Each row is a point on a tangle of strands that fork, close into loops and nearly touch. The rows are in no order.
Two points are linked if the straight distance between their rows is under 50.4. Some points are linked to none.
J_529: [ -9   4  -9   5   0   6 -11   1   1  -2 -12  -3   1  -5 -19   7  -3 -10
  11   4  -1   3   7 -20  -5  12  24  18   3 -22   7 -11   6   4  15 -11
  -1]
J_244: [-15 -10   3  -6  19   4   0 -18   3  -3  11   4  -5 -18  16 -17 -12   1
   2  13  -8  -3 -11  10 -18  12  12  -1 -11  -2  -4  -6  -8  11  24   1
   1]
J_997: [ -8  -9  15  12  16  15   0   7  -1  -9 -12 -16  -5 -10   1  20  -4  -3
  -4  -9  -6 -24  -4   5  -5  -4  18  26  14   9   1 -12   8  -6   2 -25
   2]
J_822: [  8   6 -12 -14 -32  10 -10   2  10  13   0   4  17 -13 -17 -13  -3 -16
  24  28   1   6   6 -24   7  10  17  12  -1 -20 -16   7   5   3  11   6
   1]
J_860: [ -7  -7  10  -8 -11  -9  23  -7  13 -14  31   4   6 -12   9 -25   3   1
  13  20   8   2 -17   2   0   3   4  24  -6   9 -21  -1 -10 -14  -4   6
  17]
J_121: [ -6  12 -13 -14 -23 -21  16  19   6   6   6   6  10   2 -13 -19  25 -10
  14   6  19  22  -4 -37  23   4 -10  41   7  -9  -5  -7  -7 -23   0  11
   8]
J_189: [-17   5  -5  -8  18   5 -12  -3   7  23 -18   6 -19  -8  13   1  11  -1
 -18 -27  -2  -5  -7  -1  -6  10   9   3   8  19  19 -20 -18   0  30   3
 -10]
J_976: [ -6  -3  -6  20  14  10 -16   3 -14   8 -25  -7  -6   4 -18  29  -8  -6
  -8 -21  -5  -2   1  -6  -1   7  16  -2   8 -15  16 -13  13   1   9 -17
 -14]
J_727: [  2   5 -13   2  -4  -9   5   5  -8  -5  -9   2   1  26  -8   1   9   3
  -7 -16   5  23  -1  -9  12   3  -3 -12   1 -23   1  -7  -2   0  -4  10
  -7]
J_992: [ -6   1  -8 -23  17   3 -20 -17   4  32  -5  12  -8 -14  14  -4  -1   6
 -13  -2  -5  -8  -4   6 -19  11   8 -20  -5  15  11  -6 -19  12  33  10
  -8]
J_636: [  5  -7   1 -13  -9  -3   8   0  -2  -6  24   8  11 -10  -5 -22 -15 -11
  16  28   3  10  -1   0  -3  13  17  -2 -14 -26 -21   5  -2   9   4   6
   8]
J_615: [-17   0   4   0  11   3  -2 -15  16   5   2  -5  -7 -30  15 -11   6   1
  -6  -2  -3 -19 -13  -1  -6  -2   9  29  11  28  -2  -8 -15 -11  20  -3
   1]
J_92: [ 10  -2   7  10  13  -3   3  -9  -1 -18   7  -3  -7  14  12   7  -8  15
 -13  -6 -10  -1   6  26   1 -12 -17 -33  -9  11   1  12   7   6 -24   5
  -4]
J_528: [-10   7 -10   8   9  12 -24   3   5  26 -21 -12  -5 -36 -26  19  -1  -9
   3  -1   3 -15  11 -26  -3   3  21  49  14   3  33 -21  11 -15  19 -23
  -2]
J_54: [ -9  -4  15   5  21   4   1  -3   8  -8  -3   0 -13   9  23   0   5   7
 -18 -16  -2  -6  -2  21   0 -17 -13 -17   4  27  -2  -1 -11  -1  -5  -4
   1]
J_144: [ -5  -4  10  -6   5  -8  17   4  -1  -9   8   2   3  22  13  -8   9  11
  -3  -9   9  10  -2   3   3  -6 -26 -11  -8   6 -10   6  -4  -7 -16   7
  10]
J_252: [  5  -6   3 -18   0 -11   7   0  -4  16   5   9  -4  17  20  -4  14  16
 -14  -7   2   3  -3  -3   9 -12 -40 -23 -15  29  -5  17 -13 -13 -19  18
  11]
J_965: [ -8 -14  16  19  18  25   0   9 -12 -10  -6 -13  -5  -7   2  39 -14  -8
 -10 -19  -7 -18  -6  10 -11   0  21  18  11   6  13 -13  17   2   2 -30
  -4]
J_445: [  0   6   4  -3   8  -4  -1   8   2   3 -18  -6  -4  17   4   0  15   8
 -11 -22  -1  -3  -2  -9  11 -15 -22  -1   5  19   9  -2 -11 -13  -2   7
  -4]
J_146: [ 23   9 -20  -5 -18 -10  -5  -2 -13  10  -2  12   7  30 -13  -2   4   1
  -5  -5   2  24   4  -8  20   0 -14 -34  -7 -16  -9  15  -3  -3  -9  23
  -9]
J_102: [ -5  -5  -5  -6 -12   1   6  -4   5  -7  12   4  10 -15 -10 -17  -8 -10
  21  14   9  15  -2  -8   1  19  23  10  -1 -26  -9 -13   1   5  11   2
   6]
J_504: [  1  -4  10  -5  30   6 -25 -10  -2  21 -13  -3 -10 -17  18  13  -4   3
 -16  -8 -15 -25   2  26 -16 -11  -6 -27  -5  30   9   6  -4  16  17  -4
 -10]
J_782: [ 21   8 -24 -15 -14  -8 -12  -4  -8  25  -9  15  -4  19   2  -4   3   4
 -13  -7  -4  13   2  -9   9   4 -16 -32  -4  -4   1  12 -22  -5   0  23
 -13]
J_66: [-22  -3  -6   0   2   6  -5 -18   9   8   9   4   0 -30 -12 -13  -6  -6
  14  13   0   0  -3  -7 -14  17  29  19  -5 -10   6  -5  -2   8  23  -7
   3]
J_198: [ 12  -1   0 -10   3   0   2 -12  -5  -1  14   8  -6  13  15 -13 -15  14
 -13  15  -8   7  -2  18  -6  -3 -12 -38 -17   1  -6  12  -7  11 -10  15
  -7]
J_93: [ -2   0   1   3  -8 -23  20  14  -2  -4   3   1   5  29 -13   2  20   9
   3 -15   6  18   2 -17  11 -12 -29  -3  -5   3 -14  10  10 -12 -32  10
  15]
J_328: [-11 -11  28  19  12   5  23  10   2 -38   4  -3  -2  19  13  15   0   8
  -4 -22   5   2   2  23   4 -13 -11  -9   1  11   0  -7  14   4 -24  -7
  14]
J_139: [  2   4  -8   1  12   9 -27  -2  -2  19 -25  -7  -2  -9 -11  11   0  -2
  -4  -8 -12 -15   3 -11  -4  -4   5   5   7  -2  15  -1   0   0  21  -8
 -14]
J_854: [ 14  -6   7  13  16   0   9 -10 -11 -28  19   0   0   0  14  13 -25   7
  -5  17 -16  -6  11  40 -10  -6   2 -35 -13  -5   4  13  16  29 -17   3
  -6]
J_383: [  4  -3  -6 -19  11   1 -13 -16  -5  20   5  14  -6  -5  10 -14  -9   6
  -6   6  -8   4  -5  10 -13  14   3 -27 -15  -2   2   4  -7  15  21  11
  -2]
J_316: [ -4   8 -19 -29 -15 -11   3   4   2  21   1  11   2   2   0 -24  16  -7
   1   0  12  18  -6 -33  13  14  -7  23   4   7   6  -1 -31 -27  12  25
   2]
J_314: [-11 -11  25  20  16  11  19   3  -6 -31   3  -5 -11  16  26  11   2  13
 -15 -20   1   1   6  35   2 -13 -14 -19   6  24   6   0  12   0 -27  -8
   6]
J_147: [  5  -1  -4   3   1   7 -18  -3  -7  15  -4   3  14 -21 -26  13 -16  -9
  17  19 -13  -3  13  -8 -12   0  22  -8  -6 -27   3  16  21  23  16  -6
  -6]
J_530: [-11   5  -3 -15  12   3 -12  -8   9  25 -11   6 -14  -8  17 -10  13   3
 -12 -20  -2  -7 -11   7 -14   8   2 -10   3  28   7 -11 -28  -1  28  10
  -5]
J_22: [ -8   1   7  13  -5   3   8  16  14 -14  -6 -13   5  -7  -7  11  10  -3
  13  -2   4 -19  -7  -7   1  -7   8  45  20   5  -2 -14   6 -13  -2 -20
  11]
J_542: [ 25  -3  -5 -25 -16   1  -8  -6  -7  18  13  11   1  16  12 -10  -3  10
 -20  16  -5  -3  -1   5   4  -4 -30 -40 -18  16 -13  31 -15  -1 -12  16
   1]
J_62: [-21  -8   4   9  27  19 -14  -4  -8  18  -9  -4  -8 -27  -8  25 -14  -5
  -8 -13  -6 -15  -4   1 -18   5  18  13   5   6  27 -15  18   4  24 -24
  -4]
J_555: [ 12  14 -12 -11 -24   8 -16   8  14  13 -14  -9  12 -22 -20  -6  11 -12
  21  24   3 -17   7 -32   8  -4   3  35   7   1  -5  10  -3  -8   8   0
  -7]
J_692: [ 21  -2  -9 -25 -17   9  -7  -7 -10  21   8  11   8   3   3 -19  -8   1
  -5  29  -7  -2  -3  -6   6   5  -3 -21 -16  -8 -16  19 -15  -1   7  15
  -3]
J_803: [  4   5   5  11  -9   6  -1  20  11  -8 -14 -19   4 -17 -21  18   3  -9
  16   3   5 -32   2 -11  -2  -8  14  46  19  -2   3  -9   7  -9   0 -23
   3]
J_334: [  4   5   3   1  -9  -5  -1  17   3  -8 -17 -12   8  15 -11   9   7   1
   8  -3   6  -8   2  -9  11 -10  -8  17   8   0   1  -1  -1  -8  -7  -1
  -3]
J_903: [  8   0  -4  -6  11  -3 -11 -11   1  15  -7   7 -14   8  14   2   1   9
 -19 -15  -7   1  -4  21  -5  -3 -10 -37  -4  13   4   4 -12  14   8  13
 -12]
J_737: [  7  -1  11  20   8  -5   9 -12   2 -20  22   0 -11  22  12   1  -8  16
 -23  -4  -3  18  10  42   4  -9 -26 -43 -15  17   5  13  13   8 -39  14
   1]
J_507: [ -6   6  -7   1 -19   6 -16  -6  15  12  -2   0  18 -38 -30  -3  -4 -14
  24  22   3  -9  13 -21  -5  14  31  32  -1 -17   0   2  20   7  19  -8
   1]
J_476: [  0  -8  -2  24  15  15  -9   0 -20   2 -13  -4   0   0 -19  38 -19   0
  -8 -14  -9 -11   3   7  -9   0  22  -3   8 -16  18  -2  23  13   1 -25
  -8]
J_317: [-21   7  -6   2  18   6 -11   2   6  15 -22   0 -16  -9   8   4   8  -5
 -13 -29   5   1  -9 -12  -2   6  16  26  16  14  27 -31 -14 -12  28  -5
  -9]
J_443: [-16 -12   9  18  30  22   6   2 -17  -9   0   1 -12 -11  15  32 -19  -4
 -13 -16  -9 -15  -7  15 -15   5  22   4  12   0  14 -19  17   8  10 -27
  -3]
J_833: [  9   9  -2  -5 -35   0  -7   7  15   7   2   0  25 -25 -26  -6  -2 -19
  34  31   4 -12  11 -16  -1   8  23  25   3 -21 -16   8   9   9   7  -6
  -2]
J_744: [  4   1   2  -6   0 -16   3   0  -2   9  -9   7  -6  28   6   4  21  12
 -16 -23   0   9   4   1   9 -18 -34 -18  -3  26   0  10 -11 -11 -16  15
   0]
J_370: [ 13  -5  -3  -5  -6 -15  14  -4 -11  -4  25  14  -1  27   2 -14   1  11
 -12   1   8  28   0  11   5   3 -21 -39 -16 -14 -11  10   3   1 -31  18
  10]
J_777: [ -3  -2   0   9  14  -3  -2  -1  -5  -6 -15  -7  -9  12   7   8  -4   2
 -12 -14  -4  -3   1   5   1  -1   1 -11   8  -3   5  -8  -5   0   0  -8
  -7]
J_73: [ -4  -2  10   1  -2   0   8  -3  11 -15  11  -6  12 -24   4  -4  -6  -6
  22  22  -7 -20  -4   2 -12   4  16  21  -1  -4 -11   4   9   8   5 -11
   6]
J_291: [ -5   2   0  15  14   3  -2  -3  -6  -3 -15   3 -19  16  10  20   1   7
 -31 -34  -7   7  -4  18   2  -5   0 -18   8   6  11 -14  -4   0  -2  -5
 -12]
J_928: [  9 -11  11  -7   4  -6  23   1  -9 -23  33   2   5   2  19 -18 -12   1
  10  25  -1   4   2  22  -9   2  -6 -19 -18 -10 -15   9   1  14 -22   2
  12]
J_220: [-24  -8   4  11  18  16 -19  -1  -1  19 -11 -11  -8 -39 -17  24  -4  -9
  -6  -7  -3 -18   0 -12 -16   6  26  38  13  10  26 -21  19 -14  25 -27
   0]
J_881: [-11  -6  12   7  -2  -8  25  11   4 -27  11  -7   7  12   6  -9  11   2
  12  -3  16   6  -8  -1   0   2  -2  17  -1  -8 -15 -11   7   0 -14  -7
  21]
J_564: [ 16   1 -13 -23 -24   7  -2  -1  -9  15   3  12  20   5  -8 -20  -2  -9
   5  31  -2   8   2 -18  12   8  -5  -7 -11 -12 -21  17 -11 -10   2  16
   3]
J_908: [-11   5  -6   4  14   1  -9   8  -6   6 -25  -1 -22  15   4  15  10   1
 -23 -44   1   6  -5   4   0   3   5  -4  11   6  18 -27  -9  -9  11  -2
 -14]
J_821: [ -2  -3  -7  10  -3   3  -5  -5  -2   3   2   3  17 -22 -14   3 -18  -9
  22  22  -6  -2   8  -1 -15  11  27  -3  -1 -34  -5   5  24  20  11  -7
   1]
J_245: [  7  -1   4  13  -8 -13   8  10  -4 -17   0  -3   7  28 -13  12  11  11
   0 -14   1  13   7   5  14 -16 -24 -12  -2   0  -6  11  11  -8 -33   2
   4]
J_582: [  5   0  -4   5 -12  -5   1  11  -2  -4 -13  -7  12  10 -16   0  -1  -6
  17   6   2  -2   5 -13   5  -3   2  12   7 -15  -6   7   3   1  -3  -3
  -3]
J_32: [ -4  14 -13   7 -27  11 -15   3  16  11  -2   7  15 -28 -35  -3   1 -22
  33  20  11   6  19 -30   4  20  31  33   0 -26   6  -6  17   9  18  -5
   3]
J_547: [  2  -4  -1  -2  22   2 -22 -11  -4  17 -10  -2  -8  -6   7  11  -8   5
 -15  -7 -15 -15   1  20 -13  -7  -1 -32  -7   8   1  10  -5  16  11  -1
  -7]
J_842: [  4  -8  17  19  23  10  -3  -5  -6 -18  -2  -9  -5   3  10  21 -16   6
  -8  -8 -14 -14  11  31  -4  -9  -6 -20  -2  12   5  11  13  12 -17  -7
  -6]
J_747: [ 17  -4   3  -5  -7 -11  15 -12 -11 -13  35  16  -2  26  13 -14  -7  14
 -17   9   6  23   3  32   2  -2 -24 -49 -24   3  -8  16  -1   9 -32  16
   6]
J_483: [  9  -3   5   9   9  -3  -4  -5  -7 -12   3  -5  10  -2   0  12 -18  -2
   7  13 -13  -9   5  15 -11   0  11 -19  -4 -17  -2  10  12  24  -4 -10
  -6]
J_556: [ -1  13  -8   1 -19 -21  12  24   2  -1 -11  -3  12  13 -13  -5  22  -5
  19  -7  21  17  -1 -32  17  -4 -12  30  11 -17  -4  -6  -3 -12 -11   6
  10]
J_227: [ 18   6 -11 -17  -5  -5 -13 -12  -1  24  -6  13 -10  18  11  -5   4  11
 -20 -15 -10   6   2  12  -3   6 -18 -42  -7  14   0  11 -18   2   1  15
 -13]
J_385: [ 11   1  -5 -14 -27 -17  14  25 -13   0   9  13  11  24 -17 -13  13  -5
  14  12  13  23  -4 -20  16  -2 -16  -3  -9 -19 -22   9   0 -12 -19  10
  15]
J_932: [  6  -4   3  25  13   9 -11  -4  -6  -3 -11  -6 -14  13  -3  27  -6   6
 -29 -38  -8  -4   3  21   2  -5  -3 -26   8   4  15 -10   6   1 -11  -6
 -15]
J_235: [  4  15  -5   5 -23   3  -9  15  13   4 -16 -11  15 -18 -25   4  11 -15
  24  13   3 -20  12 -23   6 -11  10  37  13  -4   1  -2   6  -6   2 -14
  -1]
J_118: [ 22   4  -8 -22 -34  -5   5  12 -12  14  14  14  15  11 -13 -18  -1 -16
   8  25  12  21  -2 -23  18   7  -3  -6 -12 -19 -25  15  -3 -15 -12  16
  14]
J_261: [-13  -1   1  -5 -19 -15  19  -2  17  -8  19   5   6  -9  -1 -22  10  -1
  19  11  16  13 -12 -15   5   8   3  34   1   1 -20 -12  -8 -17  -1   4
  19]
J_612: [  4  11  -6  -3 -20 -14   5  23  -1  -7 -16  -8  11  19 -12  -1  22   0
  14  -5  11  -1   4 -24  17 -16 -22  24  12  -2   1   4   3 -11 -10   4
   4]
J_462: [-15  10 -13   4  -9  -6   7   6  13  -6  -8  -5  -4  -9  -4  -6  22  -3
  10  -8  11   5  -2 -25  11   9   9  54  18   3  12 -25 -10 -20   9  -5
   2]
J_640: [-13  -3   8  -4  -2  -6  13 -12  15 -15  20  -3   5 -23   6 -17  -3  -3
  13  20   4 -10 -10   3 -11   5  15  28  -1   6 -14  -4  -4  -6   7   1
   9]
J_331: [ 15  -6  13   4  11  -8  18  -3  -8 -30  29   4   6   4  16  -5 -16   9
  11  21  -2   5   7  33  -5  -2  -9 -28 -17  -8  -5  18  13  23 -31   3
   0]
J_889: [-15  15 -19  -5 -22 -19   8  11  15   2   5   4   1  -9 -10 -14  26 -11
  11   1  24  17  -5 -38  19   8  -1  60  12   0  10 -18 -12 -26   3  11
   4]
J_780: [-11 -11  13  -9   3  -4  26  -6   5 -16  29   3   1  -2  20 -26   1   8
   7  14   4   4 -18   4  -3   0  -9   0 -10   7 -17  -4  -8  -7  -4   8
  23]
J_531: [  0  11 -20  -5 -23  11 -13  -2   8  16   2   8  12 -20 -26 -15  -1 -23
  21  21   6  19  13 -35  12  20  26  21  -4 -23   4   1   1   4  23   6
   0]
J_900: [ -6  -2  -4 -26   2   3  -5 -16  10  19  11   8  -3 -23  18 -26  -1   4
  -3  15  -7 -15 -14   4  -9   8  -2   2 -10  24 -10   2 -25 -10  18  10
   3]
J_518: [-15  -5  -1   6  19  12 -13  -9  -5  13 -10  -1  -7 -19  -2  11  -7  -3
  -3  -7  -9  -8  -6   0 -12   6  12  12   7   0  13 -11   1   3  24 -13
  -6]
J_20: [  6  -9   2 -12   1  -2  12  -6  -2 -17  23   6   3  -5  13 -20 -15   2
   6  26  -3   4  -7  14 -13   7   6  -9  -9 -10 -16   6  -1  13  -2   4
   6]
J_643: [  7  -1   6 -11 -16 -18  27  17  -7   2  15   7   9  24  -9  -7  10   5
   4   6  15  20   2 -16   3  -5 -22  -8 -14  -6 -23  13   9 -11 -37  12
  26]
J_141: [ -5 -15  19  21   9   9  19  10  -5 -38   1  -9   2  12   9  20  -8   4
   5 -18   2  -8   3  20  -5  -2   8   6  10  -2   1  -9  17   7 -18 -22
   7]
J_882: [  2  -9  18  18   0  -1  24   6  -1 -35   6  -9  10  14  -1  12  -6   3
  12  -6   6  -1  -1  22  -4  -3   6  -8   3 -20  -7  -2  18  14 -24  -9
   7]
J_116: [  2   0  24  21  19  10  11  -8  -1 -29  16  -6 -17   4  35  14 -13  12
 -22 -10  -6   0  17  53   2 -14 -15 -39  -5  28  15  11  10  17 -28   3
  -3]
J_953: [ -1   1  -7 -31  -7   1  -5  -7   6  21  10   6   4  -5  20 -29   9   6
  -7  12  -6  -9 -12 -11   2   7 -15   1  -7  25  -8   4 -29 -20  11  13
   0]
J_398: [ 11   4  -3   0  12   2 -28   4  -5  24 -30  -9 -12   1  -4  16  -1   0
 -12 -17 -13 -15  10   0   3 -16  -7 -10   3  13  14   6  -6  -2  10  -3
 -17]
J_395: [ -4   1  -6   3 -13   5   0 -11   2   0  12   5  14 -22 -18  -5 -15 -13
  21  22   0  10   8 -10  -7  25  34  -1  -6 -35  -5  -1  16  19  23   0
   4]
J_124: [  9   5  -2  -3  11   0 -15  10  -1  13 -25 -11 -10   3   0  11  12  -3
 -15 -20  -2 -15   2 -11   5 -19 -18   5  13  23  14   3 -13 -17   3   0
 -15]
J_890: [ 18  19 -15 -24 -33   2  -9  14   9  20  -4   4  13 -13 -17 -19  13 -10
  16  26   8  -7   4 -38  20   0  -7  33   7   5 -10  19  -8 -21   7  14
  -3]
J_740: [-23  -6  11  12  27  15   8  -9  -8 -14   9  -1  -6 -21  13  15 -19   0
   2  -1  -8 -13  -7  11 -21   8  26  12  12  -3  12 -16  18  18  15 -22
   1]
J_980: [-25 -15   5   5  22   8   7 -14   5  -9   8   1  -3 -27  18  -1 -17  -1
   1   7  -8  -8  -8  14 -20   8  23   4  -2  -2   8 -13   9  14  24  -4
   5]
J_42: [  7   5  16  22  14   0   0 -15   2 -17  24  -4 -16  10  24  10  -4  20
 -26 -16  -2   9  16  54   4 -10 -26 -46  -8  34  14  11  12   8 -34   9
  -4]
J_371: [  9   8 -12  18 -13 -13   4   4 -10 -11  -8  -3   4  29 -17  14   2   1
  -2 -13   3  17   4  -1  14  -3  -2 -18   5 -27  -5   0  13   7 -16   3
  -7]
J_506: [-11  -7  11 -11  11  -3  14  -7   5  -4  13   3   0  -4  26 -22   7  10
  -6   3   4   2 -16   5  -4  -1 -10  -1  -4  14 -10  -8 -14  -4   3   2
   9]
J_474: [  8 -10  17  11  -6  -8  21   4   0 -32  16  -4   3  18   4   0   1   5
  16   5   8   8   3  16  -1  -8  -7 -11  -9  -7 -11   9  12   7 -30   0
   9]
J_117: [  2  11 -13   9  -5  10 -28  13   2  20 -27 -13  -1 -23 -32  14   3 -11
  13   5   2 -11  15 -32   3   3  13  43  15  -3  27  -9  14  -5  19 -19
  -6]
J_35: [ 15   1   3  15  14   3 -22 -10  -3  13 -14  -3 -21   9  11  24  -2   6
 -30 -37 -12  -5   7  32  -3 -12  -7 -40   2  25  10   0  -1   7  -5  -4
 -18]
J_930: [ -2  -9  21  23  25  16  -1   0  -2 -28   5 -13 -12  -3  25  29 -17   7
 -23 -15 -15 -13  12  47  -4 -16  -3 -27  -1  32  13  13  11   9 -22 -12
  -6]
J_701: [  3  -3   6  -4   5   6  -8  -4   9   2 -11 -13   3 -15   1  -2  -1   1
   5  12 -11 -23   3  -3  -4  -6   2  17   6  13  -7   5  -3  -5   9  -8
   0]
J_967: [-13   1 -13 -18 -15 -12   5  -5  13   2  13   6  -2  -9  -2 -25  14  -3
   5   5  13  14 -11 -26   8  12  -2  33   2   3  -6  -7 -22 -20  10  11
   2]
J_818: [ -3   8 -12 -16  -6 -11   2   5   0  17 -11  10  -8  13   2 -20  15   6
  -5 -16   5  11  -8 -22  11   5 -13   8   5   6  10  -5 -26 -13  11  19
  -6]
J_420: [ -2  -8   5  19  14   9   0  -9 -11  -9  -2  -1  -2  -4  -4  22 -21  -2
   0  -1  -7  -8   3  15 -14   0  17  -8   5 -19  13  -2  19  19   5 -13
  -8]
J_759: [ 14   4   0  22 -15 -13   6  -7  -8 -14   1   0   2  29 -17  10  -2   8
  -6 -12  -2  16   8  17  18  -7 -17 -32  -5 -11 -10  12  12   5 -32   4
  -5]
J_253: [-10  -4   8  -2  11  -1   3  -4   4  -6  -2  -3  -9   4  15  -5   3   5
 -10  -8   0  -1 -14   4  -5  -2  -3  -5   0   8  -3 -10 -10  -4   4   1
   2]
J_362: [ -9  -3  15  12  -3  -7  24  14   7 -23  -1  -8   5   8   2   6  13  -1
  13  -8  14  -5 -12  -8   1  -4   1  34  11   0  -7 -18   6  -8 -12 -13
  16]
J_288: [  7  -4  -1   4   2  -1  -6  -6  -3  -1  -7  -3   2   6  -2   6  -8   1
  -3   3 -11  -3   5   6  -4  -1  -1 -20  -3 -13  -4   6   2   6   1   1
 -10]
J_392: [-26  11  -6   9   7  -2   3   4   9  -1 -11  -5 -20  -8   4  -1  15  -6
  -7 -22   6   3 -10 -18   6   6   6  41  23  10  21 -32 -13 -17  20  -5
  -2]
J_503: [  6  13 -11   1   2  13 -33   6  -1  22 -30  -8  -2 -12 -25  11   7  -6
   6   3  -7  -8  13 -28   2  -4   1  23   8  -2  22   3   5  -4  20  -6
 -14]
J_431: [ 22   0  -4 -16 -19  -6  10   1 -17   1  25  16   8  25  -2 -15  -4   0
  -1  12  11  25  -4   0  12   6 -16 -28 -17 -16 -20  16   0  -3 -23  18
   9]
J_486: [ 17   4  -9   2 -10   7 -19   2  -3  15 -15  -8  20  -9 -23   5 -10 -10
  14  20 -10  -9  11 -14  -3  -5   9  -4   3 -22  -9  25  12  13   7  -4
  -6]
J_353: [ -5  17 -13  -2 -22  -6  -7  15   9   0 -16  -5   4   0 -20  -4  13 -14
  17   3  12   8   7 -35  17   7  11  36   7 -17  14 -14   0  -6  14  -1
  -6]
J_179: [-14  -6  27   9  25  11   9   3  -1 -16   2  -7 -18  10  34   9   5   8
 -20 -20   1  -2   5  30   1 -21 -18 -17   6  37   3   4  -2   1 -18 -13
   6]
J_873: [ 22   5  -8  -2 -21   5 -12   8   1   7 -12  -6  18   6 -18  -1  -2 -10
  13  17  -3 -13  10 -15   7 -14  -4  -3   1 -13 -12  17   3   3  -6   1
  -4]
J_356: [ 10 -10   7  -9   2  -3  16  -7  -3  -3  25   6  -6  19  21 -13  -6  16
  -9  12   3   6  -4  24  -2  -5 -23 -30 -18  15  -9  16  -4   8 -19  14
  10]
J_653: [ -2  -7   3  -4 -13 -10  15   6  -2 -12  14   3   9  11  -2 -12   6   0
  12  13   7  11  -5  -7   5   2  -5   7  -4 -14 -17  -1  -1  -4  -9   4
  12]
J_679: [-17  -3  10   5  17  10  -4   0   4  -3  -7 -11 -10 -20   9   5   2  -3
  -6  -9  -2 -20 -11  -4  -7  -6   6  36  18  25   7 -16  -2 -14  16 -14
   1]
J_394: [  8   0   1   4 -21 -11  11  10   5 -13  -1  -4  11  13 -15  -4   0  -2
  20  11   5   6  -1  -3   4   3   6   2  -3 -23 -14   0   8   6 -10  -4
   9]
J_629: [  3  -4   7  10  -8  -3   3   5   5 -15   0  -9  13 -17  -8   9  -8 -12
  23  13  -3 -19   3   2 -15  -1  22  20   6 -16  -4  -4  13   9   3 -20
   3]
J_810: [ -7   9 -19  10   9   2 -17   3  -6  14 -31  -2 -12  10  -6  19   2  -5
 -17 -31  -1  10  -1  -7   2   3   8  -6   7 -10  22 -16  -8  -1  12  -5
 -18]
J_599: [ -1   8 -16  -8  -8 -15   7   7  -6  11  -7   9  -5  26  -3 -11  18   5
 -10 -17   8  23  -3 -17  13  -1 -20  -8  -1  -5   3  -2 -13 -10  -1  18
  -7]
J_720: [ 18   1 -14 -11 -17  -1   3  -3 -13   4   6  14   6  22  -6 -15  -3   1
  -1  11   5  25  -2  -4   8   8  -3 -29  -9 -28 -14  11  -4   0  -9  14
  -1]
J_284: [  3   1   1 -27  -6 -10   6  -2  -1  20   8   9  -5   9  18 -18  10  11
 -13   3   6  -3 -12  -3  -2  -1 -27 -13 -11  24  -7   7 -24 -12   0  13
   6]
J_624: [ 12  -5  -2  -8  18   1  -5 -18  -5   4  13   9  -6   2  15 -13 -19   7
  -5  18 -11   5  -2  22  -9   7   0 -37 -14 -11  -4   6  -4  20   9  12
  -8]
J_33: [-18  -2   2 -12  14   6  -1 -21  13   7  15  -2  -5 -34  17 -17  -3   3
   3  12 -11 -16 -14   7 -16  10  12  16  -1  20  -6  -5 -10   1  23   0
  -1]

How many points has the smallest loop of links through each point below? Write 0 if it is on no loop.
J_147 => 0
J_291 => 9
J_930 => 6
J_679 => 9
J_117 => 7
J_316 => 0
J_833 => 5

A piece is all that can be reached along the links. How many separate loops has the piece of each point below (a circle has one, a figure eight two, a Y none), and how many tips (points with one link)?
J_220 => loops 2, tips 0
J_932 => loops 1, tips 4
J_531 => loops 1, tips 0
J_146 => loops 0, tips 3
J_930 => loops 1, tips 0

Name the points in between on the shortest way along the links from the first point to the second, in order.
J_235, J_992 => J_803, J_22, J_362, J_881, J_653, J_394, J_582, J_334, J_612, J_556, J_121, J_889, J_462, J_392, J_317, J_189, J_530
J_398, J_740 => J_124, J_445, J_744, J_252, J_284, J_953, J_900, J_33, J_244, J_980
J_564, J_908 => J_118, J_385, J_643, J_93, J_245, J_759, J_371, J_727, J_599, J_818, J_316, J_967, J_261, J_860, J_780, J_506, J_253, J_777, J_291
J_889, J_146 => J_462, J_392, J_317, J_189, J_530, J_992, J_383, J_624, J_198, J_356, J_747, J_370, J_431, J_720
J_928, J_873 => J_20, J_636, J_102, J_395, J_821, J_147, J_486
